Points on a hilly landscape, in no order, each with its height.
From any point a climber steps to the highest of the 2 points nearest to it. It stops when none of these is higher. Distance is the straight distance between rows; heights are no part of it.
vufof: [151 102  98 169  85 114 179 110  95 215 127 136 101  74 133 173 154  91
 131 149  74 162 162 112 123 178 188 111 135 105 122 189 134 153 141  96
 197 156 177 110 120 167 121 150 132 102 127 105 106 107 120 159 191  95
 123 137 169 125 110 125 110 101  63]  height 381
rireb: [137 137 120 139 139 140 116 133 172 145 127 183  98 153  88  78  91 138
 179 155 112 193 116 197 173 143 135 129 101 163 114 158 174 179 111 106
 143 134 169 104 173 191 120 163 140 143 142  99 107 121 148 171 159 152
  87 121 171 120 134 183 112 165 110]  height 474
miz: [122 160 185 139 135 110 136 115 141 151 132 196 122 130 117  76 128 160
 133 197 125 180  99 117 160 139 136 134  82 166 125 107 144 104  92  81
 144 152 188  95  77 173 126 161 129 139 159 166  71 150 148 135  97 152
 125 122 142 112 166 156 123 137 124]  height 587
Buk: [120 100  80 110 150 172  93 126 140  84 148 123  76 170  82 125 162  80
  62  96 148 141  68 118 211 114  76 101 165 142 126 141  97 156 129  98
 100 161 128  96 162  96 115 157 148 132 156 160  97 118 152 116 118 152
 159  88 120 101 141 138 143 157 147]  height 486
lanut: [138 136  97  72 136 112  91 110  94 103 155  99 124  94 112 191 175  49
 113 106 118  75 143 106 154 138 128 159 184  88 118 145 144 128 133 174
 125 140 116 140 125 125 182  96 136 106 149 137 103 122 106 110 132 140
  95 123 145 111 155 133 155 116 141]  height 407
kefor: [139 138  95 115  90 154 117 143 129  89 120 140 153 138 126 152  93  82
 161  84 135 106 148 178 138 147 157 128 163 146 142 133 148 175 115 166
  77  74 102 146 149 132 193  80 130 136 130  91 125 122  97 133 175 132
  85 118 132 117 121 162 146 171 163]  height 511
Lok: [121 117 128 111 134 138  63 122 139  95 128 120 194 183 123  81 109 206
 174 106 156 194 112 172 124 113 120 111  74 136 150 105 130 130  98 162
 106 109 142 133 153 127 103 111 105 144 130 146 175 155 111 173  96 166
  79  94 111 194 126 161  89 128 172]  height 363
batab: [ 65 144 161 176 104 105 142 118  88 165 125 130 184  90 166 176 138 166
 107  91 129 103 110  96 102 145 111  95  87 113 118  86  70 132 125 160
  92 114  79 160 100 144 131 117 113 177 100 100 140 129 106 168 143 119
 110 139 114 138 114 118 168  61 114]  height 245
Nesos: [144 134 131 170  91 131 141 164 132 201 108 103 141 157 128 145 117 126
 100 144 116  98 183 106 102 134 101  83 107 117 146 138 129 132 172 135
  92 117 107 147 107  60  64  83 137  67  79 111 168  99 154 120 153  88
 196 117 112  95 140  98 138 121  89]  height 596
muzo: [ 83 111 132 103 161 124 141  92 100  83 144 138  81 125 124 113 160 127
 160 121 130 157  95  92 155 101  81 145 147 135 143 122 114 140 109  94
  73 175 105 144 167 200 142 171 145 150 129 152  85 191  97 106  99 149
  88  67 116 136 172 166 138 168 146]  height 496
vub: [191 133 116 110 138 127 158 140 179 135 138 136 102 130 138 104  74 118
 125 152 115 113 174 188  92 126 196 157 140  63 111 160 148  86 122 106
 192  99 128 118 122 162 140 138  98 101 140 131 135 107 142 110 125 103
 160 198 134 102  75  78 105 163 138]  height 60
Gizaz: [ 97 130 142  97  77 130 117 146 100  56 116  55 166 118 153 136 159  84
 105  75  91 134 121  92 142 116  89 128 148 146 147 140 141 146 122 160
 158 181 119 103 136  77 175 134 152  97 154  97 152 121 115 123 155  80
 112 176 178 137 138 118  91  66 150]  height 209
Taniz: [162 136 102 128 151 179 110 147 156 157 139 160 107 164 115  86  78 152
 187 145 123 177 141 239 125 150 133 133 107 118 129 151 168 186 124 148
 130 104 153 129 152 196 124 164 119 112 129  93 107 123  88 172 152 126
  91 147 157 124 133 149  98 162 140]  height 424
sirov: [159 151 111 107 178 126 169 121 130 185 156 163 170  96 152 128 141  97
 128 181  77  96 130 146 118 209 165 138 114 142 138 104 137 111 145  61
 162  43 177  92  50 149 141 106 124 156 160 134 103 107 179 160 139 183
 113 147 118 142 134 147 130 159  61]  height 417
tik: [179 125  72 113 200 110 168  99 136 149 158 125  74  96 153 163 143  69
 161 159  84 116 137 135 145 139 124 141 183 127 142 144 127 101 116 102
 219 119 201  61 134 174 176 152 127 140 161 107 136  96 126 151 167 132
  91 145 159 108 128 108  85 146  98]  height 469
runis: [143 156  95 159 115 119 144 145 143 141 114 169 130 138 112 143 107 123
 187 134 130 125 155 170 123 164 177 149 140 143 139 139 166 170 159 145
 100  55 126 122 114 150 139  70 123 130 118  88 117 115 113 175 152 148
 103 135 115 149 120 171 151 162 122]  height 589
fezil: [196 146 150 117 142 108 135 167 173 142 123 162 135 146 120 107 114  94
 126 175 105  84 158 119 116 145 156 185 148  99  97 109 183  81 178 128
  86 124 123 160  96  93 105  70 113  98 104 143 122 105 134  95  73 129
 174 134 117  98 164 111 102 153 133]  height 314
Vumup: [168 136 122 110 165 149 130 154 179 149 144 160 117 147 115 107 101 125
 128 140 127  94 159 136  86 125 134 162 142  83 106  90 154 116 159 138
  80  99 123 170 108 137 102  84  98 134  93 170 142 121 104  96  85 140
 154 110  76 118 141 102 107 188 138]  height 350
tusut: [109 147 144 131  98 149 134 135 138  96 127 135 121 148 114  99 133 130
 105  81 133 152 177 124  87 106 103 135 153  95 107 159 163 175 169 171
 124 195  93 141 124 150 101 116 143  91 125 143 156 136 128 110 122 118
 150 136  84 148 111  96 102 150 137]  height 482
mem: [118 145 133 139 149 117 130 117 154  60 102 113  81 163 110  91 135 107
 146 161 163 151  92 169 198 111 117 123 110 138 136 172 150 132 134 132
 137 156 121  63 162 107 112 134 144 106 146 103  97 117 202 141  87 110
 163 164 150 109 154 156 152 122 148]  height 163
mimap: [ 89 125 181 128  96 148  86 139 153  96 133 141 177 180 124  64 106 208
 135 102 138 204 114 142 141  95  98 105  81 148 128  93 141 137 116 132
  83 181 156 150 117 149  95 153 128 116 141 172 167 170 122 120  95 148
 107  98  95 160 146 138  84 158 163]  height 323
popu: [157 137 149  82 160 152 101 182 134 131 115  98 175 147 142 104 111 126
 109 164 106  76 119 154 134 142  98 108  98 148 139  69 115  73 113 137
  92 104 114 129  95  67 142 101 118 123 124 124 157  89 163  96 109  91
 180 158 140  60 148 109 122 143 149]  height 449
Vikan: [ 77 139 122 165  83 110 162 129  97  69  95 144 126 105 125 143 169  82
 123  72 149 150 130 128 145 144 125 117 144 152 127 170 138 188 161 169
 113 156  78 136 135 147 145 112 154 123 127  89 129 134 149 163 169 119
 117 138 127 128 114 124 158 107 127]  height 367
Dilis: [ 93 127 166 151  54 148 122 150 112 132 113 124 225 132 162 130 105 183
 131  91 122 152 149 127 109 159 103 111  88 160 152 109 134 154 135 168
 121 116 109 146 108 125 137 100 143 130 130 101 208 139 115 168 160 157
 117 127 127 171  91 136 109 132 121]  height 380
Vev: [ 82 100 160 152 143 155 130 136 116  92 143 124 119 166 147  86 110 192
 146  98 154 153 108 112  87 109  99  85 121 140 111 100  74 132 129 127
  75 151  72 133 184 136 130 169 130 147  85 106 124 144 138 161 105  79
 135 141 125 115 123 121 125 129 158]  height 87
rol: [ 71 142 141  90  92 123  95 135 127  76 141  90 165 134 149 135 148 120
 176  40 140  67 119 106  98 129 129 145 153  72 123  92 137 105 113 165
  86 111  33 163 119 125 152  69  99 174  82 159 169 160  65 133  92 146
  93 106  91  93 147 130 128 102 152]  height 391
mamu: [143 105 151  91 166  84 145  99 150  73 127 120 101 120 111  81 100 132
 116 148 176 139  96 127 133  89 192 138 142 104 112 127 101  38 119 127
 158 128 107 108 146 118 116 102 115 157 117 173 163 125 181  95  77 157
 175 109 110 149  86  91 136 149 143]  height 105
tane: [101 121 111 110 178 101 134  99 117 125 137 131 109 111 150 154 138 135
 187 100 144 128 129  91 121 118 140 159 135 111 151 119 115 102  74 113
 102 122  96 165 126 209 165 148 123 175 129 142 131 189  79 149 107 177
  33  61 106 133 136 151 150 168 137]  height 573
piv: [163 117  99 133 167 125 100 110 133 185 121 154 138 139 133 151 109 146
 149 165 121 115 107 152 149 137  95 140  98 202 153 129 114 118 111 108
 176  23 183 118 133 133 122 155 134 179 172  96 136 143 144 141 162 171
  81  87 154 178 132 178 122 174 119]  height 178
fubi: [142 120 142 108 131 138  98 116 140 163 140 151 159 104 116 157 136 125
 115 149  93 138 144  89 137 133 145 163 137 131 134 115 171 151 105 121
 156 166 220 156 117 157 139 144 134 104 187 142 125 152  95 101 130 192
  93  99 138 157 166 146  95 164 114]  height 454
Fuze: [131 108 151 115 129  89 189 115 158 130 104 135  71 101 143 113  88 152
  94 153 172 151 143  84 110 103 173 137 166 101 131 117 110  39 125 107
 160 141 111 117 140 132 112 118 132 139 122 170 157 130 163  94 118 160
 166 124 124 142  59  73 118 137 104]  height 90
mumef: [115 165 144 140 144 111 155 133 110 111 144 165 120 103 125 112 120 139
 121 125 164 122 124 156 108 131 188 111 102  91  52  99 106 132 128 146
 113  81  59 147 124 136 137 116 109 184 102 142 102 113 169 166  80 109
 191 149 118  88  93 100 194 105 148]  height 18
Zesa: [123 166  99 129 144 130 128 125  89 120  97  85 136 125 142 142 166 121
 119 139 118 119  88 139 160 132  33 132  94 190 192 119 112 112 118 144
 150 135 150  99 120  75 135 111 148 120 161  83 122 105 151 107 106  98
 123 168 144 129 159 157 160  55 130]  height 168
gubi: [111 151 118 175 119 119 198 123  70 130 125 138 104  63 141 131 197  91
 124 116 119 160 116 136 146 168 120  93 135 150 114 155  99 165 152 131
 102 145 128 133 127 161 165 116 155 125 134  69  58 107 140 142 158  89
 117 161 139 110 144 138 173  90  98]  height 325
geker: [174 125  85 128 116 128 165 101 122 185 168 163 168 107 150 160 116 105
 131 155  70  70 160 171  95 200 164 140 140  77 126 146 156 142 166  99
 170  56 152 122  56 157 131  98 110 120 127 124 120 118 136 156 142 168
 118 146  94 170 136 140 125 169  58]  height 462
Kopi: [174 124 126 113 128 133 174 140 191 145 129 147  69 109 116 109  78 125
  93 149 127 115 170 139  97  93 193 168 181  66 106 141 158  70 146  97
 181 138 143 130 147 149  94 133 115 121 133 168 150 114 136  66 113 141
 160 153 114 115  80  69  87 154 113]  height 74
Zonu: [148 141  86 127 105 130  83 104  85 185 166  98 185  97 117 203 152  88
 112 109 128  25 160 143 128 141 102 114 116  68 114 152 117 183 127 144
 138  99  90 163 106 107 136  98 105 115 112 122 153  84 115 120 185 104
 145 139 107 124  95 127 185  93  96]  height 521
Neri: [105 100 109 163 152 140 123 107 113  74 116 116 110 160 118 106 140 151
 133  78 186 166  99 123 107 119 116  80 126 125 141 144  58 127 146 155
  92 126  68 131 205 109 113 122 115 148 100  97 126 130 175 158 111  97
 142 136 106 122 111 132 171  92 142]  height 103
teti: [106 143 140 156 121 140 133 155  92 133 112 102 163 127 113 137 147 123
  85 138 136 110 112 132 128 107 124  99  84 149 113 110 109 154 105 129
 126 121 111 115 128  58 106 115 137 120  97 136 128 101 171 116 133  70
 212 157 128  85  99  97 174  56 132]  height 582
mavak: [159 125  84 140 105 100 124 107 123 171 134 107 127 124 112 186 106  99
 101 108 119  65 189 122 100 126 137 123 137  51 131 188 133 156 157 136
 171 104  75 150 119 122 103 101 114  99 108 125 165 103 112 122 176 119
 150 150  91 132  84 106 162 121  86]  height 585
nenu: [105 114 190 140  60  97 152 115 151  87  95  87 138 105 177 106 134 163
 104 136 132 166 129  39 134  92  89 133 131 164 179 116 113  55 122  85
 172 184 159  88 124 127 102 147 150 102 116 154 127 163 121  88 152 114
 132 173 136 160 116 108  81 103 126]  height 104
vunis: [164 155 107  85 162 141 134 144 126 129 121 136 142 113 133  98 108 105
 108 175  93 130 103 183 150 123 117 143  94 161 136 124 157 128  83 109
 174 116 156  88 109 125 157 128 128 127 186 136 140  91 161 128 132 141
 132 173 148 123 104 134 113 151 127]  height 351
guga: [165 111 111  80 140 117  98 110 135 150 161 110  81  85 120 180 147  65
  89 102 114  72 155  83 126 104 179 160 208  77  91 131 139 114 126 140
 155 159 169 165 140 120 166 143 116 116 141 163 119 117  73  77 150 145
  98 106 128 133 138  99 124 124 126]  height 365
lal: [113 133 135 132  89 122 112  95  62 154 137 134 180  93 122 150 198 126
  87 145 107 146 105 102 155 154  48 143  82 174 142 129 125 169 118 128
 143 175 191 123  86 133 130 120 149 117 161 149  99 136 117 110 156 134
 122 132 117 169 148 165 147  97 112]  height 134
fibe: [118 109 145 131 133 131 131 135 125 131 131 123 128 123 133 130 102 182
 104 122 126 144 118  97  91 108 123 129 119 132 119 116  94 119 110 134
 125 153 114 148 155 149 134 172 116 137 113 130 136 143 106 138 143 112
 107 139 139 133 107 114 108 127 137]  height 71
pur: [138 120 115 105 136 107 133 144 154 109 101 116 104 179 137 107 104 133
  89 137 139 148 115 109 166 132 100  89 143 178 149 121 105  75 132 105
  97 130 123 116 118  86 134 103 145 104 145 115 189 121 168 110 134 141
 132  91 121 104 138 119 139 161 119]  height 515
zup: [146 106  97 123 181  99 176  83 130 154 162 137  45  96 112 166 136 112
 132 141 114 149 127  86 157 131 106 146 178 114 143 155 116 102 107 102
 207 155 180  83 151 190 144 158 149 155 149 117 157 136 120 125 174 141
  97 108 135 119 120 105 101 154  82]  height 512
Buzi: [153 145  82 163 100 130 134 129 137 202 133 183 171 122 135 166  98 130
 180 136 121  95 163 184  79 173 192 148 129  99 133 142 164 175 156 116
 143  38 137 130  68 152 130 115 106 134 109 118  97 122 104 176 147 161
 103 143  96 177 106 159 136 154  93]  height 516
pup: [152 109 123  87 168 134  94 123 165  61 122 101 108 170 101  87  89 141
 131 140 162 135 106 164 137  75 173 113 132 109 111 146 108  91 116 137
 138 120 114 119 192  92 113 136  93 134 131 134 145 128 168 106  91 124
 154 132 130 136 104 113 125 155 176]  height 122
liv: [128 139 110  80 130 160  66 115 140  79 146 117 179 179 109 108 110 151
 152  99 138 138 141 160 135 110 122 156 107 106 148 118 178 155 105 178
 123  94 129 142 137 132 124  90 100 122 144 157 170 173  94 122  99 175
 102 127  90 168 134 145 116 152 174]  height 405
voda: [132 150 172 124 129 120 115 124 151 136 107 147 106 143 146  92 106 165
 115 185 135 171  94 115 164 105 103 113  95 197 130 118 129  84  96  89
 140 174 178  92  94 116 133 179 146 111 146 133  84 135 138 116 118  96
 142 129 166 105 173 146 124 121 156]  height 664
melir: [146 138  94 131 141 198  69 144 121 174 178 158 138 151  92 135 127 143
 168 128 140 129 146 229 108 127 136 153 118  91  94 139 161 225 102 153
 115 104 143 151 128 147 117 160 102 121 113 133  97 122  80 166 152 112
 106 139 129 110 110 123 123 142 156]  height 374
num: [115 119 154 157 149  93 124 118 136 111 113 185  73 167 119  65 126 185
 200 131 168 209 116 116 124 112 132  89 123 163 112 131 133 120 155 100
  77 154 115 118 135 165 106 165 140 147 113 138  72 145 129 135  69 120
 143  67 111 121 168 167 156 151 151]  height 256
Zike: [131 150 141 173 117 129 163 158 105 141 119 153 109 112 124 118 172  79
 126 149 109 142 141 123 132 161 155 117 140 148  89 130 142 166 183 126
  67 144 151 143 116 110 136  98 141  92 115 103  69 101 135 145 131  90
 150 132 151 109 171 145 143  96 115]  height 289
libet: [109 110 122  60 165 174 129 138 140  80 159 110  88 132  97  98 138  98
  66 110 128 117  83 108 173  97  99 108 165 117 100  92 104 121 118  92
  78 153 120 126 143  95 131 136 140 158 136 175 136 137 132  66  86 160
 151  76  93  98 150 101 131 190 138]  height 552
rida: [113 125 175 125 117 102 155 127 160  56  96  65  78 141 150 101 105 148
 123 156 151 150 125  75 137  70 136 124 156 156 148 142 120  46 123 116
 171 169 129  74 173  78 102 163 143  96 117 150 122 143 151 102 110  81
 166 170 169 135 114 102  91 102 160]  height 123
potu: [136 108 100 113 172  86 146 109 157 114 121 131  72 150 133 141 114 128
 120 154 132 157 117  98 179  98 108 111 164 180 161 143 115  88 107 106
 156 138 159  90 167 128 150 128 160 130 165  95 181 127 157 124 153 162
 108  90 141 138 122 119 110 167 115]  height 576
ren: [122 152 118 190 134 132 113 134 128 109  98 118  90 161  62 121 171 114
 149 162 164 145 111 154 171 121 136 141 125 144 136 180 166 176 146 140
 150 123 127  92 159  92  74 140 143  77 127 106  69 118 180 126 123  89
 176 174 160  96 142 152 174  64 123]  height 143
nati: [178  92 104 197  62 152 176 147 106 239 115 117 145  89 155 153 128 108
 138 156  80 162 174 150 106 181 181  84 117 130 122 164 122 173 154  89
 151 114 172 122 120 139  93 141 153  96 101 106 125  99 119 160 187  79
 162 104 175 129 125 133 112 123  55]  height 344
Bal: [114 143 164 126 118 121 117 117 164  93 112 165  97 190 122  39 102 173
 159 137 174 198 120 169 126 102 120 105 116 131 119 144 155 110 153 125
  84 192 116 114 120 157  89 136 128  99 135 157 140 151 157 124  66 138
 128  88 101 156 150 142 114 175 130]  height 288
tulen: [ 84 110 133 132 114  74 121 120 113 120 126 123 122 116 150 126 131 181
 160  45 150 130 121  85  75 114 144 127 134  88 129 113 112  92 118 134
  96 164  44 147 125 186 144 150 133 171  98 145 158 161  65 161 116 159
  36  86  67 152  86 135 144 130 121]  height 497
Rosi: [ 69 116 127 131 116 134 121 123  91  78 126 129 133 140 129 146 195 103
 132  88 137 137 103  76 161 138  60 111 160 171 148 110 102 163 162 134
  44 166 105 155 129 152 141 118 156 131 117 132  89 162 101 119 124 141
 102  66 113 119 197 154 150 117 139]  height 435
tuso: [141 123 103 150 164  98 128 103 160 194 118 202 123 144 123 162 119 152
 169 149 133 114 162 115  58 149 188 151 147  99 126 114 153 123 146 121
 138  26 124 134  85 164  79 120  89 180 105 154  94 135  97 165  98 188
 110  95  79 171 128 134 138 157 112]  height 448
mevu: [144 129 167 140  88 131 106 150 145 151 106 138 152 124 138 108 120 151
 105 169  99 201 114 123 166 104  87 100  86 201 140 140 127 127  92  87
 139 210 202 119 113 126 140 190 153 101 166 116 109 140 122  93 177 119
 111 131 167 124 150 161  86 131 147]  height 583
sed: [132 112 151 121  88 149  95 134 140 157 132 128 168 120  99 132 121 164
  95 138  97 167 138  94 146  92 114 144 111 148 125 151 165 169 106 119
 182 197 212 148 132 138 125 174 148  86 192 143 146 146 108  81 156 163
 126 117 136 158 119 132  87 131 124]  height 507
mak: [136 167 162 151 145 103 134 124 144 169 140 190 126 139 108  95 119 154
 173 192 108 163 120 147 163 161 119 146  77 156 136 139 173 144 108  93
 145 131 192  92 107 201 126 144 134 139 160 112  93 145 163 171 126 177
  87 135 152 134 159 185 111 149  87]  height 529
moter: [155 111  61 150 133 151 113 123 127  93  97 116 104 137  85 131 122  84
 130 113 167 127 105 184 193 127 141 123 151 164 152 169 117 162 126 114
 132  86 119  97 194  97 118 106 144 140 148  94 122 107 184 140 179 120
 135 131 141 121  86 158 187 122 129]  height 139
Gil: [122 107  71 131 135 120 105  91 115  55 106 116 137 164 112 136 132 118
 159  82 183 142  93 147 161 123 130 113 140 155 181 155  84 126 142 166
 122  99  94 119 200 106 137  88 117 146 137  84 163 122 177 150 132 146
 103 109 127 162 104 158 174 103 153]  height 121
zop: [ 96 115 181  82  74 126 131 142  96  67 124  58 167  84 190 119 147 105
 119  84  88 124 116  60 120 140  95 122 183 143 131 107 140 103 122 133
 126 200 134 127 124 111 200 132 148  93 155 117 152 139  88  86 129 112
  94 159 163 139 159 117  61  92 125]  height 231
vuza: [130 136 150 148 150 144  89 174 138 124 111 101 166 161 115 130 119 154
 130 153 139  86 122 151 132 119 131 137  74 137 131  89 126 129 124 163
 108  82 121 142 123  50 108 116 117 107  88 115 136 107 148 123 106  78
 194 147 151  95 143 125 161  65 156]  height 510
pada: [143 123 125 113 141 169  77 133  87 188 187 111 174 121 130 175 141 113
 118 122 116  41 158 153 102 128 116 135 106  72 104  95 111 182 111 163
  96 115 131 175 111  95 126 107  88 103 101 128 144  98 114 124 165 101
 141 140 135 116 124 110 136 100 130]  height 471
zuna: [138 126  99  97 131 117 113 131 129 102 129 105 126 122 151 181 124  86
 146 102 123  58 152 120 117 150 136 135 167 119 149 133 122 115 130 168
 102  91  97 163 131 125 199  98 114 118 127  83 132 129  81 129 148 127
  79 124 138 106 148 142 130 134 143]  height 453
tanuv: [ 89 113 142 121  85 178 120 120 133  80 160 135 105 135  77 115 158 121
  88  69 135 152 136 114 131  70 108 116 175  99  73 157 141 202 163 145
 124 201 114 133 154 134 112 155 144 127 138 165 125 144 124 103 108 134
 151 118  95 131 117  93 115 168 157]  height 546
muga: [ 86 115 113 126 119 184 105 125  97  67 151 114 140 138 106 155 193  85
  76  80 146 108  82  97 178 116  54 110 150 144 132 101  85 180 136 130
  78 169 108 122 160  96 132 145 142 130 125 155  69 136 136 126 118 127
 154 106 127 109 156 126 136 105 164]  height 434
Seb: [ 65 131 174 122 100  71 184 127 126  38  98 121  90 132 143 109 163  88
 139 127 132 125  83  90 173 120 127 125 175 164 127 120 145  76 168 107
  96 164  86 110  92  96 135  93 158 124 105 150 131 152 142  90  80 127
 172 101 117 120 155 109 128 107 146]  height 280
ranu: [160 176 105  83 167 135 156 140 112 140 145 149 182  98 144  94 124  69
 132 169  79 106 111 195 146 172 136 139 101 166 137  99 151 135  98  95
 139  51 156 101  77 145 182  87 122 157 175 137 122  91 172 144 136 161
 101 178 130 123 111 161 123 165 107]  height 382
Mel: [100 132 144 124 137  58 147 135 130  54 102 140 126 149 116 104 159 103
 152 130 157 128  91 120 173 145 153 121 135 131 114 112 142  69 168 149
  89 111  73 126 113  96 113  49 134 149 104 139 134 128 180 109  58 131
 197 108 107  99 153 132 161 113 151]  height 310
vava: [ 85 128 142 126 122 123 110 150 133  65 113 125 149 160 121 125 158 123
 163  90 146 105 113 123 128 128 119 132 132 113 131  90 144 114 169 183
  54 110  59 154 127  89  96  69 114 144  77 150 148 141 125 119  69 116
 163  97 101 100 163 131 132 109 171]  height 345
Nemok: [115 106 135 165 172 128 106 140 129 145 120 165 107 146 112 116 130 176
 152 134 153 196  96 108 137 127 142 101  98 187 117  93  80 144 111 119
  86  97 137 155 157 139 126 186 136 192 112 129  65 146 124 140 123 123
 118  58 155  96 161 173 173 128 169]  height 225
Tegas: [122 143 104 168 120 104 156 123 107 187 106 105 119 122 108 157 126 116
  85 140 130 125 151 107 109 124 128  85 103 110 137 172 114 145 147 120
 139  95 103 131 133  90  68 104 139  98  96 138 147 101 157 118 168  89
 199 134 108 113  94  92 164  92  79]  height 688
luraz: [152 113 127  95 178 134 121  93 121 171 156 127  97  66 150 143 151  94
 110 150 114 116 125  86 115 152 169 176 154 100  98  91 127 113 102 105
 141 150 201 161 114 155 146 153 107 144 161 166  97 146  97  94 115 156
  69 111 138 141 160 122  95 154 109]  height 406
kuvi: [138 136 166 145 109  94 185 159 142 132 106 161 123 107 155 129 123 102
 121 169 109 129 161 106 109 151 165 144 148 140 108 118 162  97 159 120
  94 150 120 138  94 112 129  96 130  92 124 124 109 108 132 129  97 135
 170 138 154 116 148 109 113 119 122]  height 281
dagub: [108 117 126  81 131 174 119 126 136  92 181 122 103 115  67 125 143 103
  76  79 134 100 113 118 142  68 138 132 172  73  58 116 112 155 131 127
 109 159 107 148 156 114 122 137 120 167 119 185 131 144 113  89  93 157
 144 100  90 107 121  92 136 177 160]  height 629
Lop: [127 113 140 139 138 124 101 117 156 163 123 132 109 126 139 140  78 208
 129 122 151 128 158 122  63 118 158 167 115  78 145 123 119  95 110 155
 159 128 110 136 123 161 104 172 106 140 112 132 136 142  69 151 120 133
  85 146 126 156  91 107 107 120 124]  height 57
kosi: [ 80 124 187 102  85  97 161 131 128  64 103  93 134  97 166 127 163  87
 124 108 106 104 103  58 136 137 102 136 185 155 145  99 145  87 158 125
 104 189 108 128 105 108 160 100 150 100 115 145 139 145  98  71 112 127
 141 114 126 142 173 107  82  97 128]  height 255
volo: [188  98  81 153 154 114 149 104 111 207 137 113  95  84 171 166 150  81
 158 163  75 108 160 143 127 173 194 136 154 114 126 155 126 119 125 101
 215 111 204  88 117 147 156 175 117 114 149  88 102  92 126 166 175  97
  95 155 186 126 124 123 108 100  81]  height 423
Tevov: [ 84 143 175 141  60 136 130 164 126  93 114 125 178 142 152 117 124 147
 147  75 130 152 173 144 102 141 120 141 115 105 128 135 173 181 161 192
 106 165  83 144  87 132 128 103 138  96 121 114 177 147 112 154 134 133
 141 157 114 155 109  80  86 114 151]  height 427
zeme: [112 114 153 102 158 109 121 110 152  39 110  82  81 162 137  81  97 155
 155 145 164 159  94 134 160  82 135  99 116 151 134 143  96  72 118 119
 158 147 113  77 201  74 130 174 128 132 132 116 118 124 174 135  65  97
 158 144 173 138 136 135 132 106 184]  height 142
gekod: [147 137 108 102 173 118 153 121 135  96 151 129  55 109 108 125 126 112
 113 139 131 106 115 171 127 105 178 148 150  81  84 178 118 101 105 115
 197 130 104 103 147 158 148 163 108 151 141 134 102 113 151 143 126  97
 124 182 138  88  80  96 141 144 146]  height 44
Fira: [157 115 123 194 110 158 156 133  98 252 114  99 149  63 172 164 104 161
 125 138 100 129 154 140  79 158 143  78  74 134 124 149  81 147 115  94
 171  73 144 151 130 119 114 173 139 138 113  72 116  90 131 163 176  65
 166 136 179 129  99 122 145  83  76]  height 303
votul: [111 139 130 113 140 133 137 136 107  55 107  85 111 124 150 131 152 102
 129 147 118 119 102 131 155 136  73 141 118 146 158 139 135 124 126 157
 126 163 124 108 146 104 155 132 145  91 146  79 107 119 139 120 118  92
 120 178 166 125 169 142 125  92 157]  height 186
befon: [134 151 101 129 151 121 135 131 117 122 158 156 101 107  96 121 135 110
 127 122 150 109 103 190 135 114 199 131 120  94  52 156 105 148 107 118
 158  69  91 114 130 150 151 150 105 187 117 146  72 104 162 169 129 110
 142 165 124  80  69 118 197 103 136]  height 31
kelup: [137 123 112 110 148 135 115 132 163 174 114 153 151 136 137 170 115 121
 141 130 127  91 162  89  66 128 158 145 147 116 140  83 140 118 132 152
  91  66 126 178  97 133 109 103  93 153 108 152 135 148  56 124 106 178
 101  80  84 153 153 126 107 167 137]  height 395
Ref: [130 114 180 138 114 120 151  81 136 150 109  96 106  98 148 122 105 189
  97 175 145 139 131  56 112 108  87 169 111 129 201 109 110  52 102  92
 210 168 176  67 150 125 101 158 148 129 132 140 133 152 134  79 135 135
 113 163 135 166 103 106  77 104  98]  height 91
kedo: [115 146 100 155  93 140 129 135  55 176 116 100 170 111 130 143 167 135
  95 123 111 136  96 126 138 137  30 116  61 209 167 120  91 147 109 110
 151 140 176 118 119  81 125 129 167 151 167  91 137 122 137 124 166 116
 126 139 143 158 123 173 153  79 110]  height 150
defak: [137 119 102 137 171 150  90 129 114 161 122 136 145 146 119 139 122 167
 144 132 132 154 102 144 131 140  79 130  61 196 152 105  84 138  96 127
 111  83 156 166 167 139 125 175 140 189 149 102 118 144 120 145 145 146
  66  99 167 136 162 192 134 136 153]  height 199
fune: [147 125 145 143 138 111 136 113 155 171 150 174  72  96 144 125 111 138
 119 113 130 108 148 147  71 134 192 171 127  60  83 137 114  91 124 116
 167 152 115 156  99 196 125 178  92 168 107 167  86 116  70 155 111 130
  92 123 112 108  99  84 133 131  95]  height 41
Kel: [116 146 113 167 117 152 172 110  75 217 143 125 158  72 152 160 142 163
  94 116 103 121 129 147  97 166  90  89  68 121 113 126  60 148 109 126
 142 104 126 161 113 148 127 136 128 167 121  90 138 113 135 162 171  99
 124 148 127 134 103 114 166  98  86]  height 272
zuf: [161 109 127 128  97 125  97 165 146 167  98  98 185 149 117 176  89 123
 108 162 109  61 184 112 105 125 133 131 122 114 158 131 166 117 148 135
 128  95 120 146  96  49  96  88 120  58 108 119 177 113 116  94 137 127
 199 139 128 140 120 118  99 126 109]  height 518
tor: [155 124 110 106 118 154  71 137 147 143 146 116 191 187  97 142  90 155
 129 116 123  85 169 142 103 121 103 134 125 106 155 137 163 164 134 174
 128  81 126 141 129  96 118  83 113  85 116 127 184 138 106  96 140 149
 155 133  77 157  99 135 128 156 138]  height 456
baro: [145 117 139 113 137 190  71 147 127 184 193 138 151 132 111 138 114 146
 117 122 129  79 157 177  80  96 148 156 115  53  85 113 141 190  96 154
 122 139 152 169 113 117 112 143  86 100 118 162 127 127  74 117 141 113
 142 146 123 131 108  80  91 117 146]  height 422
fitos: [135 145 152 150  80 145 143 151 132 156  95  85 156 164 152 121 101 170
  87 146 121 129 150  95 120 148  62  90 104 166 174 138 114 101 142 119
 110 141 142 121  98  80 105 118 141  66 126  94 175 131 152 130 148 103
 131 127 132 121 151 131 118 144  96]  height 517
Guz: [ 66 100 163 129 108  91 123 130 115  89 122  95 150 129 164 120 111 158
 155  62 147 112  82  66  82 105 142 130 163  97 106  57 101  75 116 120
  79 117  35 148 142 138 140 115 110 178  66 169 180 161  76 142  86 130
  81 103 102 126 107 117 128  96 134]  height 439

Where does a climber stop that starts at each point below?
kedo -> tane
Seb -> tane
kuvi -> runis
nati -> potu
befon -> zeme
defak -> Tegas
melir -> voda
